Each row is a point on a tangle of strands that fork and nearly touch. The rows are in no order.
Two points are linked if the straight distance between their rows is under 135. Some points are linked to none.
z675: [ -2 -15 -46 -13 -34 -10 -31 -10   6  34 -29   2 -12   8   5  20  14  35
  -7  23 -17  25  28  19  42   7 -45  -4  17  -1   5  40  32 -25  -4 -55]
z252: [ 10  35 -18   1  -1 -13  65  16   4 -15 -13   4   7  -9  -3 -29 -45 -60
   1  -8  20 -37 -12  -2  13  12  -5  20 -27   1  37 -22   9  44   5  23]
z549: [  7 -24 -11 -13   5 -18  -9  -7  12   2  33  11  15 -25  24  10 -13  14
 -11 -21 -15   7  32  54  19 -30 -18  26 -36 -23   8  13  10  -5 -41 -18]
z392: [-20  -3  -4 -18 -16  15 -13  -9  35   2 -32 -27 -15  13 -41   3  21  24
 -20  22 -26  -8 -28  10  -9  28 -29 -35  18  69 -60  19  22 -26  23 -19]
z358: [ 21  10 -55  37 -74  18  57  13 -12 -15 -16  14  18  23  11   8  -8  18
   5  28 -12 -44   2 -26  17  36 -35  16  -7  10  -3  -3 -25 -50   7  31]
z982: [-33   1  37 -60  -3 -55  13 -61 -36  35 -44   0  32 -33   3  38  40 -41
  -4 -15  20  36   7  11 -14  12  -4 -14  44  -1  -8   1 -16  40 -42 -40]
z584: [-15   5  -1  -5 -32 -15 -43  -3   5  13 -62   0 -40  43  -8 -38   1  15
 -37   2   4  -1 -22  15  -6   0  -5 -21  43   1   7  21  10  23  26   7]
z402: [ 12 -52   1 -32  73 -40   4  17  13   4  28  22 -25 -13  12  -3 -20 -20
  -1 -15   9  37  -1 -30 -16 -15 -21 -22 -42 -31 -11  21   5  20 -28   5]
z516: [  8 -32  25 -22  -9  39  18 -43  -1 -30  36 -39  30 -23   0  22   7  26
 -13  -5   1  33  -7  10  -8   8 -20  39   1  19 -34  -4   8 -18  22 -30]
z649: [-29  19  12  -9 -20 -14   3 -11 -13   7 -12   0  22 -13  -1  32  17 -15
  -8 -13 -13  -4   7  28 -13 -18  25   5  28 -51  10  18 -28  -5 -12  -1]
z835: [-18   7 -13  41   4   9 -15  24 -48  33 -15  13   2  26  26 -39 -11 -23
  42   1  43  -5  34   6   0 -14  -2  39 -34   7  13 -23 -24  -1 -33  46]
z902: [ 15 -20  13 -22  38   3 -19  27  31  -8  53 -10   5  21  37  17   0  57
   7 -25 -13  -8 -20  16   1 -20   3 -58  10  13 -20  37  15 -48 -12 -45]
z544: [ 34 -19  -6  21 -29 -18   5   4  25  -1   7   6   8 -48  10 -28 -17  41
 -39 -20  21   2  -1   0  -3  12   8   1  -6 -11 -24   5  31  -2  12  -9]
z298: [ 46 -37  -6   1  14  17 -21  13  24  -8  33  10 -19   7  37   8   5  29
  -2 -32   7  39  -7   7 -16 -24 -29  18  15 -22   4  30  48  23  21   2]
z4: [-12   9   1  23   6  -3 -14 -11  42 -19  35   1  17 -24 -63 -45 -54   5
 -18  11 -37  -4  22  33  16  21   8  54 -55 -11   6   1  -9 -16 -19 -25]
z651: [ 14  29 -51 -18 -38   4  29   3  32  -2 -13  -3   2   4   4 -10   1  -8
  16  -9 -38 -40  25  10  47   1 -33  19  12 -14  41  47  28  14  -5 -14]
z13: [-11   0  24  13  -8  77  14  -2   0  -2  15 -19   1  69  42   6  16  25
  34  20 -14   6  -1 -20  21  12 -23  16  11  45 -15  26 -19 -40 -10   4]
z798: [ -7   1   2  -1 -15  -4  26  18  -3  27   5  -9  68  40  45 -13 -13  -9
  25 -18  10 -35  12  33  22   6  -7  -9 -25  -5  -1  19 -32  -3 -49  14]
z191: [ 37 -12 -10  20  12  12  36  26  21  59   0  20  -7  23  27 -50 -14 -47
  12 -54  24   4 -18 -24 -14  24 -39  -3 -26 -30  29  30   5  29 -21  50]
z293: [  4  -5   3 -19 -44   0 -50 -19   9 -25 -44 -40  23  15 -40 -21  27  53
 -46  26  -9  22  -5  11 -23  47   6 -33  17  41 -64  10 -26 -26   9 -35]
z452: [-12   9   4  33  37  20  12   1  -1  21  59 -34  21   2   4  -4 -10  -8
  37 -21 -18  -3  -4   1  10  15  12  27 -47  32  -9 -26  42 -39 -10   3]
z785: [-22  11  38  10  33   5 -34 -17   1 -24  22 -21 -22 -42 -41  17   9  15
  -7   8   0  -5  -7  27 -17 -21  54 -18  -9  20 -34 -67  12 -23  37 -29]
z123: [  6 -21  -6  -3  21  -3   4  23  -4   2 -14  20 -40 -11 -10  34   9   6
  -5  14   8  15 -34 -45 -34   6  16 -58  39  10 -11 -12  27   1  49  -2]
z681: [ 28  20 -43   5  26  -5  48  35  -1 -15  23  -8  15 -28  31  21 -20  -7
  36   0  14 -44  31 -21  29 -15   6 -26 -24  16  10 -11  30  -3 -10 -20]
z730: [-38   6  15  38  35  25 -30   5 -12  55   0  19 -51  -3 -18 -16  20 -43
  28  11  -9  52  16 -17  -9 -16  30  20  19 -29  38   7   1  16  -1  26]
z174: [  9 -20  -4  24  -1  -6  21 -17   6  12  58  10  45 -71   0  13   0  13
  -3 -32 -28  32  32  27   0 -17   1  38  -6 -60  13  32  13  -1 -25 -26]
z889: [ 29   2   8  10 -24   9 -25  18 -10 -16 -21 -12 -11  17  68 -34 -30  30
  -1  -7  45 -28   3  31  27 -34   9 -25   8  35  16 -17  30  33  25  14]
z527: [ 30   5 -43  45 -50  46  31  22  24   3  -1  43 -12  40  -6  -5  23  27
  -8   8 -22 -16 -12 -54  -8  37 -29  25  19 -20   8  30 -32 -56  16  25]
z540: [-28  14 -10  18  22  -7 -25  12 -17 -14   0  15 -36 -34 -39  32  -6 -10
   7  48  -4 -14  24  -5  -3 -29  51 -12  -1  11  10 -78 -15 -19  34  -7]
z893: [ 52 -16  -8  12  13  16  12  13  48 -31  31  34 -25  62  43  11   1  42
  -2 -11 -23 -15 -34 -43  15   5 -52 -28   8   6   5  59   3 -26 -15  -4]
z575: [ 21 -18  -5 -61  -9  -7  10 -31  54 -60  17   6  -2  32  -2  13 -13  13
 -18  -9 -39  -6 -22  17  18  20 -58   2 -32 -13 -17  22 -21   5 -23 -25]
z621: [ 29   4 -25  22  -2  46  14  23  27 -30  41  -2  -4  21  39 -44 -38   2
  26 -18  15  -9  14  -5  41   5 -33  37 -29  20  25  -1  28  27 -10  29]
z655: [  5  22  13   2   1 -34  65   4  -7  28 -36   9  36  -5  11 -41 -20 -65
  -3 -31  29 -18 -33 -21  -4  29   8  -7 -26  17  -9 -18  -2  30 -20  38]
z913: [ -9 -15  13 -29  12  16   1  -8 -32  -6  -4  19  -6  21  22   3  18 -22
   5   3  34  33   0  -7 -23 -31 -33  38  13 -20   3  -4 -43  33   1  55]
z943: [ -8  29 -25  27 -37  -1  -5   6   3 -11   6 -11  42  -6 -29  -7 -23  22
 -22  16 -25 -21  33  24  27  29  11  29 -36  -2  20   8 -21 -17  -7  -9]
z109: [-28   9 -10 -32  -2  -5   9   7 -31  16 -16 -40  -3  -7  40  23 -12  32
  18   0  21  -8  22   3  48   2  22 -63  51   7  24  29   4  24  -9 -42]
z807: [-17  32  14  -8  34  -7  28  27 -24 -19 -27   5 -20  10 -27 -21 -34 -32
   2  24  35  32  -8 -77   3  38  14 -14  10  33  36  12 -19  18   7  -9]
z729: [-10   5  13  17  29  13 -11  28 -28  -3  62 -36  13 -43   4   3 -23  44
  23 -12  20  23  47  18  11 -11  60 -13   5  21 -16 -15  50 -14   7 -37]
z830: [-24  27 -22 -18  12 -40  12   0 -12   5 -43  10 -20 -27 -29 -22 -24 -41
 -12  -2   3 -17  20   4  20  -3   1  25 -28 -10  58 -23   6  48   1   2]
z736: [ 24   7  30  25 -20  51   4  28  -5 -38  16 -25   2  52  13 -60 -35  50
 -22  -4  35  22 -22 -15  -8  27  16   9  44  36   5  -9 -38   9  26  32]
z241: [-24  27   2  37  30  -5 -21  14 -26 -11  17  13 -27 -20 -11  18   3 -29
  29  20   7 -46  26  22 -19 -52  39   9  -6 -33  15 -51 -38  12  -1  35]
z161: [-43   2  -6 -45   2  -6  18 -28  -9  -4 -62  -7 -19  16 -35  32  35 -31
  -3  33 -22 -16 -24 -16  -7   8 -27 -16  31  11 -17 -11 -22  -2  41  -2]
z712: [-16   3   3 -24 -24 -14 -42 -18 -20  18 -44  11 -42  -8 -28 -14  21  -3
 -31   7  19  41  25   3 -12   8  12   0  71 -19  13   5   2  44  36   3]
z745: [ 21  -8  25  -1   3 -45  41  10 -27   2 -16  14  41 -13  19 -18 -18  -7
 -21  -9  63  21 -13 -41 -23  21   3 -19  -6  16 -30  -3 -31  10 -16  15]
z596: [-15   9 -27 -19 -47   3  -7 -18  33  35 -26 -11  -2 -12 -10  26  32  13
   7  10 -45 -24   2  34  17   6 -15  -1  41  -6  14  49  62   7  18 -36]
z635: [ 19 -10   7  49   4  72  -5   0  12  -4  33 -22 -34  49  38 -17   0  28
  19   8  -8  -2 -42 -38   6  15 -16  -2  10  54  -3  -7  33 -38  37   9]
z281: [  4  18  19  16  -8   4 -50  17 -12 -40  20 -20  -6   0  21  -8 -24  25
   1  -2  41 -38  11  51  14 -59  38  -8   0   2   9 -54   7  17  23  14]
z796: [-13  -2   0  34  33 -15   7   9  -8  46  19   8   4 -31   0  53  35 -33
  17   2 -27 -23 -28 -24 -25 -15  46 -23  -7 -18 -28 -34  13 -40   7  16]
z791: [-40  11  26  18  37 -11 -12   0  -6  30  -9   4   7  16  12  20  21 -45
  31   1 -11 -38 -30 -18  -7 -22  37 -12 -13  26  -7 -55 -21 -34  -2  35]
z22: [-24   0  24  -5  38 -10 -52 -10 -22 -10 -23 -15 -43 -15 -32 -13  -1 -14
  25  22  48  27   7 -26   7  -1  25 -42   0  60  11 -50  12  15  17 -25]
z832: [-11 -13   7 -45  10 -41  -5   1  41  -8 -27 -19  -3   4 -52  -2 -24  30
 -37  -3 -17  -7 -25  13 -16  41 -15 -54  -8  37 -52  43  13 -24 -15 -50]
z295: [  4   0  14 -15   1 -37   8  17 -41  -8 -11 -10  57   3   0 -31 -33  12
 -14   0  41  31  24 -15   5  42  22 -20 -35  31 -24   0 -45 -12 -63 -25]
z345: [ 37 -32  -5 -16   0  20  12 -13  26  -5  10  16 -27 -36 -21  28  21   9
 -13  -9 -16  21 -25 -22 -36 -20 -13  -2  31 -20 -17  17  56   6  53 -17]
z477: [ 16  -8  -4  43 -26  35  44   4 -21 -26  38  18  40  -9 -23  11   6  -9
   5  23  -1  -7  26 -15 -19  15  -6  63 -31 -22 -25 -17 -47 -15  13  43]
z430: [ -2 -22 -22 -34  -5   5 -14  -6  -4  -3 -30  -1 -38  56  54  14  24  22
  17  35  -8 -22  -6  22  31 -19 -36 -36  -6  39   5  11  -8  -7   4 -31]
z141: [-11   7  -8 -20  19 -30 -14 -13   8  26  12  13   2 -29  17  36  18 -26
  14 -12 -44 -36   2  47   2 -48   5   7 -25 -46   6   0   8  -6 -33 -15]
z989: [-13  16  24 -20 -45  25 -25 -19 -17 -29 -18 -58  35  24 -35   4  15  44
 -23  16 -15  27 -10   2 -26  35  23 -16  51  10 -19  27 -58 -19  11 -19]
z764: [-46  41  37   8   6 -16   4 -42 -26  20 -19  -7  18 -61 -44  17   2 -62
   2  13 -16   6  16  -5   6  11  45  10  28  23  33 -41  -5  21  -2 -12]
z548: [ 39 -12  10  58 -13  56 -10  27   7  -1  16   1 -31  67  22 -39 -16  39
  -6  -4   3   6 -50 -34 -15  15 -12   3  30   9  18 -10 -11 -11  29  53]
z859: [-26   2  11 -25  34 -15 -28 -12  25 -39  28  -1 -13  -8 -43  33   6   1
  -3  18 -33  -9 -16  39 -15 -25  24 -10 -38   1 -18 -16 -21 -31   4 -34]
z788: [-31 -17  68 -14  18 -12  27 -34 -13  -9  24 -32  53 -47 -35   1  17   4
 -28   8   9  77  -8 -13 -46  18  40   0  25  12 -14  -1 -15 -11  -9 -39]
z272: [-36  29  -1 -20  -8  13  16   8 -41  -9 -10 -42  40 -15 -22  34 -13  14
  11  22 -17  10  30   2  24  14  48 -33  45  19  27  22 -38   8  -8 -46]
z665: [  2  -8  22 -20  -5 -76   7 -40  29  51 -21  19 -22 -70   7  30   3   0
 -47 -36  -3  -5 -20  24 -29 -17  27 -46  29 -47 -41   3   5  26 -26 -33]
z27: [ 15 -30 -32  28  24  20  46   8 -33  28   8  10  17  -6  23   9  16 -56
  41  13   6   3  14 -51  -2  11 -38  26 -31 -11  -7  -1  -1   9 -17  31]
z808: [-11  13  46 -17 -15 -16  18 -43 -54  29 -41   5  59 -36 -19 -10  25 -44
 -10   0  31  61  24  -6  -4  29   6  20  24  18  16   7 -41  43 -25  -5]
z158: [-15 -20  19 -29 -38 -40 -21 -49   7  49 -40  -6 -37 -60  11  45  25  -7
 -27 -20  22  -4   0  20  -8   9  27 -19  63 -34 -29 -27  36  32  -5 -28]
z929: [ 17  17  35  10   3   0 -15  35  15 -44  19 -14  -1  -6   1  -8 -33  40
 -16  -7  13 -35 -28   1 -24 -36  53 -23  24 -21  -3 -33 -10 -18  35  21]
z318: [-35  -4  35 -77 -18 -14   7 -55 -31  -1 -70 -16   4 -11 -29  38  47 -37
  -2   4   4   7 -32  -1 -13  -7 -11 -15  53  18  -5 -10 -21  35   9 -23]
z673: [ 28  -1   9 -15 -47  -6 -37  -6   5  20 -49 -26   2  37   7 -84 -12  36
 -43 -35  33  10 -15  26 -10  23 -17  -1  42  11  -2  30 -15  26  17   7]
z887: [ 32   6 -21   7  32  34   9  12  25 -80  31  -6 -20 -11 -43   5 -38   7
   3  28   4  15  12 -35  12   3   2  14 -15   8   9 -27  37   4  40 -25]
z652: [-23 -11  24  20  40  43 -51  16 -36   1  34 -24 -25  23  32   4  10  20
  52  31  36  42  26 -18   5 -29  26  -7  26  22   8 -10   4 -10  -7  -3]
z628: [-31   0   8  13 -21   7  24 -19 -35  72 -12   1  49  -6  11  -9  18 -56
  37 -28   5  17  41  27   4   7  -7  26  -5 -22  29  10 -13  33 -46  18]
z164: [-19  -5  -1   2 -46  17  26  -2  -9  56 -11   1  44  35  10 -39   1 -14
  22 -33   2   4   9  52  -6  25 -38  34 -28 -22  26  46 -35  19 -36   7]
z190: [-24  10 -19  24  22 -11  13  29 -53  13  13   5  28   4  39  12  -9 -21
  49  11  26 -33  47   2  25 -14   5   7 -29  -4  22  11 -30  18 -58  18]
z713: [-17  17  43 -26 -14 -50 -11 -39   4  23 -41 -22  11 -19 -21 -14   7  -4
 -32  -2 -11 -16 -17  38 -12  -3  19  -9   7  16 -27 -30   7  25   0 -15]
z774: [ 18 -22 -15   8  48 -28  60  22 -25 -12  15  34   0 -36  -6  37 -15 -41
  -7  17  21  -8 -26 -58 -28  -8   4   0 -30 -11 -16 -50  -3   4   0  27]
z89: [ 50 -45 -20  48   2   6  11  20 -16 -14  46  27  18  -3  17  15   6  11
   9  11  11 -15   5 -15 -21  -5 -17  39 -45 -47 -32 -15 -19 -34 -19  42]
z502: [ 46 -33 -16   2   4  19 -27  11  27 -44  49  19 -16  37  46 -32 -10  12
  15  -7  13 -15  27  23  18 -31 -60  34 -53 -11  -3  -1  12 -11 -26  30]
z31: [-16  -7 -15  39  46  32 -17   5 -31  12  36  21 -41 -24 -45  14  10 -43
  19  42 -15  54  49 -46  11   0   2  34 -16  -9  28  -7   6   3  -1  26]
z393: [  1  -4  27 -36 -24 -30   0  -2 -16  21 -30 -27  31  -8  64  36   5  25
   0 -27  31 -16   2  26  21  -4  28 -60  43   7 -18   2   4  17 -15 -12]
z69: [ 48 -13 -15 -12 -52 -13 -26   3  45 -29  13   3  25  31  28 -35 -36  67
 -27 -23   0 -16  11  25  32  16 -39   4 -15   0 -12  46   0 -18 -25 -14]
z376: [-37 -11  -1   4   1  14 -69 -17  21  20  -2  21 -25   6 -63 -11  25 -16
 -24  24 -43  37  12  22 -12   1 -17  73 -21 -25  15  -9  -4 -12  35   5]
z909: [ -2   3   8  28  36   8   2  11  -8  11  56  -6   0 -63   4  52   1   2
  35 -24  -6  -5  13  -2  -5 -38  62 -13   2 -12  -2 -19  32 -30  -1 -16]
z270: [-45  27 -13  -2  21  50   5   6  -2 -10 -27 -13 -51  40 -40  27   9 -24
   6  51 -36  -4 -16 -31  15   1  -6  -7  18  22  26  -5 -12 -13  39 -10]
z398: [-42  24  16 -12   2 -36   5  -9 -24  33 -43  33  -2 -21 -29  51  25 -53
   1  17  -1   3  27 -41   7   2  34 -30  41   2  22 -28 -33  -5  -9  14]
z901: [ -2  13  -4 -23 -34  31 -37 -16   0  -2 -41 -38  -5  66  33  -7   8  57
  -6  12 -11 -14 -16  41  26   5 -29 -17  26  52  -2  30 -22 -12 -11 -34]
z199: [-32 -10 -24 -34 -26  25 -40 -24 -34   5 -12 -35  -8  46  20  14  25  45
   2  29 -22  37  32  42  29   2 -28   7  16   5  15  49 -26  -2 -30 -52]
z203: [   1   -2   -2    7   35  -12   43   31  -22  -10   -8   30  -30  -21
  -32   25  -13  -28   -4   22   22   27  -24 -101  -28   25   21  -34
   16    5  -11  -10    6   -9    9   21]
z32: [ 12   7  27  -3  13  16 -45  22   4 -52  16 -41   6  33  -4 -51 -50  56
 -27  -1  38  36  -8 -11  -5  34  23 -17   7  25  -4   5  -8   7   4 -20]
z691: [ 33  15 -11  54   5  30  21  30   5  38 -22  -4 -44  19  61  -8 -14  29
   5  -4 -11 -10 -40 -42  22 -15  14 -43  47  36  28  26  50  -6  25  18]
z30: [-22  22  20 -26  26  29 -28   1 -10 -23  22 -30  -6  19  41   6 -11 -12
  39 -19  13 -20  -4  44  23 -59  29   6  11  -7  23  -6  24  33   1  -9]
z258: [ 22   7 -33 -34  -4   8  16   1  62 -49 -19  16 -22  58  -2  -2   1 -14
  -9  -7 -49 -33 -26 -20  22  44 -89  13 -25  13   3  19 -18  -5 -11   3]
z627: [  4   2 -33 -37  -5 -14   8 -31  40 -53  -6   8 -28  -6 -66   6  -2 -10
 -15  18 -38 -18   0  23  22  13 -48  13 -35  11   1  -2  16   3   7 -42]
z812: [ 21 -22  -4  11 -25  -2  37 -39 -14 -19  40  12  38 -60  23  55  26  28
   2 -15  -9  -3  21  27   1 -49   9  18  33 -40 -14  -4  31  -3   2 -31]
z954: [ -8 -25  40  18  25  25  11 -35  -7  -6  60 -22  35 -23   1  -2  -3 -12
   8 -12  10  27   3  12 -21  -1   0  48 -32  11 -43 -43  12 -22  -3   4]
z229: [ 21  -3 -19   8 -26 -36  18  -7 -21  28 -35  60 -23 -23  13  30  30 -24
 -16  -6  12 -26 -12  -5 -25 -22  -7   1  23 -41  -3 -24 -24  19  12  46]
z41: [  3  23 -21 -38   1 -11  36  16 -12 -61 -28 -15  15   5  -3   2 -34 -24
  -1  12  -3 -45 -13   8  21   2 -16  -8  -9  24  19  -1 -37  26  -1   3]
z999: [  3 -16  -4  47  -4  -7 -30  23 -33  48  12  28 -12 -34  10 -48  -5   4
   7 -14  42   5  31  22  -1 -22  11  15 -20 -33   5 -34  -6  28  -8  45]
z868: [  0 -17  22 -46  10  15  33 -18  -8 -15   0 -22  21  15   9  28   9   0
   7 -10  12  27 -12  -9   8  16 -22 -20  19  19 -25  12   8  13  11 -14]
z411: [ 32  20 -39  11 -45 -13  38  -6  32 -40  35  19  32 -14   7   8  10  34
  14 -15 -32 -35  29   3  39 -16   2  20 -10 -18  18  30  43  -8 -11 -32]
z700: [ 13   9 -22  -2 -25 -15  -7  -5  62  10 -16  32 -30  -8 -36   8  16  -7
 -29  -5 -57 -19 -37  -2 -20  -6 -23  25  -6 -41   1  39  14 -13  24  17]
z52: [-15  40   4 -50 -10 -16  20  -6 -19 -32 -61 -41  22  -2 -39  14 -30   3
 -13  10 -17 -29  -5   9  14  21  17 -52  14  34   5  11 -34  25 -13 -27]
z728: [ 37 -20 -37   6   2   8   4  12  60  -1   8  31 -49  46   6  14  22  -7
   0  -8 -59 -35 -48 -41 -13  -6 -45 -16  14 -15   9  62  18 -22  17  22]
z747: [ 23 -16 -39  -1 -23 -25  -3  -1  -7  16 -26  19 -13 -28  41  24  22 -24
  -1 -18   8 -22   3  17  13 -13 -23  10  10 -23  15 -16  46  20  17  16]
z562: [ 35  11  11  56  -5  16  -5  48  29 -20  49   8  17  23   6 -17 -24  42
  14 -25  13 -51 -29 -12 -31   0  42  -5 -25 -14 -15 -19  -8 -56  10  41]
z815: [-41  34  16  31  19 -20 -12   3   1  29 -20  14  -6  -1  -9 -17   9 -79
  26 -13  -6 -36  -8  10 -19 -36  37  13 -23 -35  22 -51 -34  16 -11  57]
z307: [ 37   1 -19  45   9  10   2  21 -15 -11  32  -4   9 -11  35 -50 -15 -12
  24 -21  40 -35  10  20  21 -15 -12  25 -52  13  -2 -40  53  12   0  33]
z617: [ 32  -3 -15  37 -14  -3   9 -38 -12   8  17  18  -8 -86  28  19  19   4
   0 -10  -3 -15  20  26   2 -39  13  34   8 -39  -1 -36  38  31  13   2]
z841: [ 39 -38  -6 -22   2 -19   3  22  57 -25  28   1  -7  31  26  -2 -26  66
 -21 -31  -8  -1 -20  -3   5  23 -44 -51  -4  14 -24  55  33 -29 -27 -29]
z42: [ 13  16 -51 -17   3   9  53   5  16 -24 -29   3 -24  25 -31   7 -12 -19
  -5  22 -14 -16 -18 -60  12  46 -52  10  -6  15  -5  12   2  -9  27   6]
z346: [ 28 -35  10 -10  65 -33  17   9 -11 -12  17  41 -13 -29  31  33   2 -28
  17  -3  20   5 -36 -23 -42 -41  -6 -28 -27 -30 -26 -13 -12  13 -15  39]
z926: [  4   5 -37  43  11  38  31  20 -26  -1  10  14  -4  -7 -23   1  -1 -33
  11  35  -5  -1  18 -39   3  19  -1  49 -13  -1  17 -14 -11 -33  12  27]
z755: [  7  11   2   2 -37 -55  41 -18  24  51 -38  19   7 -43 -20  -2   0  13
 -58 -29 -16  -7 -35   5 -41   6   4  -6  22 -55 -10  25 -16  18  -9   5]
z898: [-16  26  43 -33  18  -2  -6   0 -32 -16 -40 -19 -16 -18 -20  -9 -19 -29
  13  22  49  42  10 -39   2  -1  30 -36  35  31  38 -20 -14  54  26   1]
z436: [ -4 -34  28 -42  17 -10 -33 -18 -27  -2   0 -21  11  10  20  -4  21  -2
   7 -18  47  69   4  18 -10  -7  -9 -15   4  34 -31  -3   8  24 -18 -25]
z679: [-29  16 -15  14  -3  38 -14  -7   7  34   6 -38   4  42  24  -6  14  -2
  29  16 -22  -1  -4  16  27   2 -13  20 -26  40   2  17  20 -31  -9   2]
z862: [ -1   0 -23   9  -2   8 -46   7  37   5  19  16 -13  21 -27 -57 -10  -8
   0   0 -41 -11  23  50  18  -8 -18  61 -68 -30  27   1 -12  -5 -28  16]
z507: [ 20   0   0 -21 -35 -35   5  15  -4  -1   4 -15  58   4  18 -32 -25  61
 -34 -16  20   3  17  30  13  41 -12 -20 -14  10 -30  36 -20 -19 -43 -40]
z292: [ 36  10 -62   7 -39  15  81  10   9 -26  12  12  26 -10  -4  18  17 -17
   1   9 -12 -52   2 -55  15  28 -50  30 -13   2  17   9  19 -14  29  11]
z351: [ -1 -18 -22 -12  -1  32 -53 -19  18 -21  23  26 -22  40 -36 -32  11   4
 -21  17  -9  47  21  40   4   4 -42  63 -52 -22  -1   6 -11  -5 -11  15]
z737: [-25  27 -15  -3 -26 -39  -1  -2 -29  68 -66  39 -27   1 -15  32  45 -42
 -15  15 -20 -38 -13 -22 -18  12  12 -30  38 -29  -7 -12 -35 -26  20  41]
z323: [-51  24  24   2 -10  14 -38  -1 -25  33 -16 -17 -12   5 -16   8  14  -8
  11  12   0  28  14   5  -9 -13  35  13  45 -20  27   4 -12  13  10  16]
z478: [-42  42  47   4  15  -6  24 -11 -21   7 -14   0  30 -17 -39 -24  -4 -68
   9  -1 -16  -6  -5   5 -26  -2  34  20  -4   0  21 -26 -39  29 -13  23]
z847: [ 14 -38  -8 -16  53 -14 -35  15 -19   3  10  12 -29  -8  24  -9 -10  -6
   2   3  56  61  24  -2  -4 -22 -27 -16 -27  -9  -9 -17  13  28  -8  -8]
z838: [-17 -15  27  21   7   2  74 -18 -43  34   6  19  56 -33  13   6  12 -59
  28 -12  29  28  18 -17 -24   4 -11  42 -23 -13  -9 -11 -16  11 -41  17]
z111: [  0  33  47 -14   0  -4  -7  27   8 -52  12 -48   8   4 -18 -31 -46  16
 -20 -15  12 -15 -35  15 -19   6  46 -33  25  12  14 -11 -11  29  30 -14]
z349: [-35 -19  25   0  29 -25 -88 -13  -3  40  -6   3 -57  16  -2 -19  14   5
   2  23  27  45  31   3  13  -9  29 -34  -6  25  -5 -36  29   5  -3 -17]
z645: [ -7  28  -6 -12 -52   9 -28  -2  25 -25 -11 -14  27  18 -48 -18 -19  40
 -46   4 -31   4  -4  27  -1  33  26  23  23 -15   9  36 -55 -12   5 -14]
z21: [ 73 -14 -28  55  -7  -6  22  43  24  -8  33  38  14  31  32 -14  -7  26
   7 -14  10 -50 -28 -41 -13  17   0  -1 -34 -12 -17   3  -1 -47 -23  39]
z593: [-56  24  47 -47  40 -30 -40  -3  -1 -32 -19  -6 -17  19 -33  -4  -7 -22
  -2  22   1  -5 -25  15 -27 -24  42 -38  -9  10  -9 -26 -38   3   2 -15]
z538: [  4 -16  14 -29  -9 -38 -27 -16   5  50 -44  -4 -21 -14  38  37  24  10
 -17 -21  33 -18 -18   6  -9   1  18 -87  58   9 -37 -19  39  12   8 -11]
z239: [ 31   4 -37  24 -27  -4  21 -17  15   8 -13   7  20 -25  10 -41 -13  -7
  -3 -15  16 -28  23  28  33  28 -31  56 -56  19  -8 -39  57   3   6   9]
z377: [ -8   1 -19  17  10 -16 -59  10  41  18 -20  36 -62  -4 -62 -12  20 -10
 -30  16 -37  -3 -26  -3 -32 -12  -3  20 -28 -33 -13  -6  25  -9  40  17]
z20: [  9 -17 -28 -39  22 -17 -23  -4  19 -19 -14  22 -27  25   2   1  13 -10
   7  16 -11 -35   2  19  16 -17 -41 -16 -58  15  -5 -16  21  -9   6  -9]
z299: [ -5 -14 -25  -1  17  23  -3   4   4 -32   3   8 -31  18 -28  61  18  -8
  31  65 -45 -25  -5 -25  -2 -33  -7 -16  -7  -3   8   2 -21 -37  37 -10]
z267: [ -5  -4 -19  13 -17  17  19   8  24  -8  34   4  27 -23 -34   8 -24  24
 -15 -19 -28  37  35   8   8   9  12  35  19 -54  48  52  15  15  -1 -10]
z706: [ 38  15 -35  37 -19 -16  35  18   1   6  23   2  40 -41  41   3   0  25
  26 -26 -22 -49  19  18  37 -10  21 -15 -15  -1   1 -16  60 -23 -10 -10]
z490: [  3  11  32   3   2  33 -30  14  -7  -1 -13 -43  -8  76  71 -32 -15  50
   3   1  28   0 -10  18  18 -15   8 -36  11  62  11  11   0  -6  16   0]
z209: [  6 -26  -3 -32  42  38 -38  -4  21 -32  50  -3 -31  26  30   0  12  -3
  29 -22  -9  21  12  12  11 -56 -45  17 -31 -11   1  15  42  17  -3  21]
z176: [-36 -10  45  17  21 -24  33 -28 -43  30  10   4  62 -42  -5  15  13 -23
   0 -17  -1  60  23  -9 -17  28  19  20  -4   9 -12  17 -29  11 -40 -29]
z852: [-31 -12  30  -1  -5  32  29 -11  33  29   5 -10  21  19 -49 -11  26 -25
 -14 -15 -35  47 -27 -15 -36  42 -11  47  10 -15  -8  29 -21  -9   6  16]
z629: [ 10   3 -25  21   8  21   9  17  24 -29  49  33   2   2  -9  41   9  14
  25  19 -48 -16  -1 -25   0 -20  23   2 -13 -31  12  20  -1 -52   0   2]
z696: [  2  -6  32 -11 -43 -27  10 -19   6  18 -32   3  32   1  -8 -47   9  17
 -42 -50  15  13 -26  23 -32  33  -3  12  25 -21 -19  34 -21  33  17  12]
z337: [ -7  -9  23  29  31  13 -75  31   1   5  28 -15 -47  20   7 -35   0  41
 -12  23  25  44   6   2 -16 -21  38 -16  13   7  -8 -10  17 -23  31  -3]

Follow the links from the first point to the second, and from the first to the third. Name the last point that the two ways share.
z258 / z651 / z926 => z901
z815 / z755 / z562 => z323
z999 / z109 / z796 => z323
z89 / z377 / z629 => z926
z32 / z318 / z596 => z929

A fork is a point with three links. Follow the links from the first point to the second and name the forks in between, in order.
z351 / z323 => z841 z252
z841 / z281 => z252 z323 z926 z929
z13 / z229 => z929 z926 z323 z174
z502 / z430 => z203 z929 z281 z901
z436 / z652 => z203
z69 / z190 => z252 z323 z926 z838
z898 / z901 => z203 z929 z281
z889 / z164 => z281 z929 z926 z838
z31 / z862 => z323 z252 z841
z141 / z736 => z323 z926 z929

Name the points in between on the shortest way along the links from the first point to the second, in order.
z398 / z929 => z737 z229 z747 z617 z812 z174 z549 z141 z649 z323 z730 z31 z926 z477 z89 z21 z562
z868 / z337 => z436 z847 z402 z346 z774 z203 z807 z898 z22 z349
z69 / z999 => z507 z295 z745 z655 z252 z41 z52 z272 z109 z393 z538 z158 z665 z755 z696 z673 z584 z712 z323 z730 z31 z926 z27 z838 z628 z164 z798 z190 z835
z516 / z712 => z954 z452 z679 z13 z635 z548 z736 z32 z111 z929 z562 z21 z89 z477 z926 z31 z730 z323
z788 / z411 => z176 z838 z27 z926 z477 z89 z21 z562 z929 z281 z889 z490 z901 z199 z675 z596 z651
z832 / z69 => z392 z293 z989 z645 z943 z4 z862 z351 z376 z377 z700 z728 z893 z841
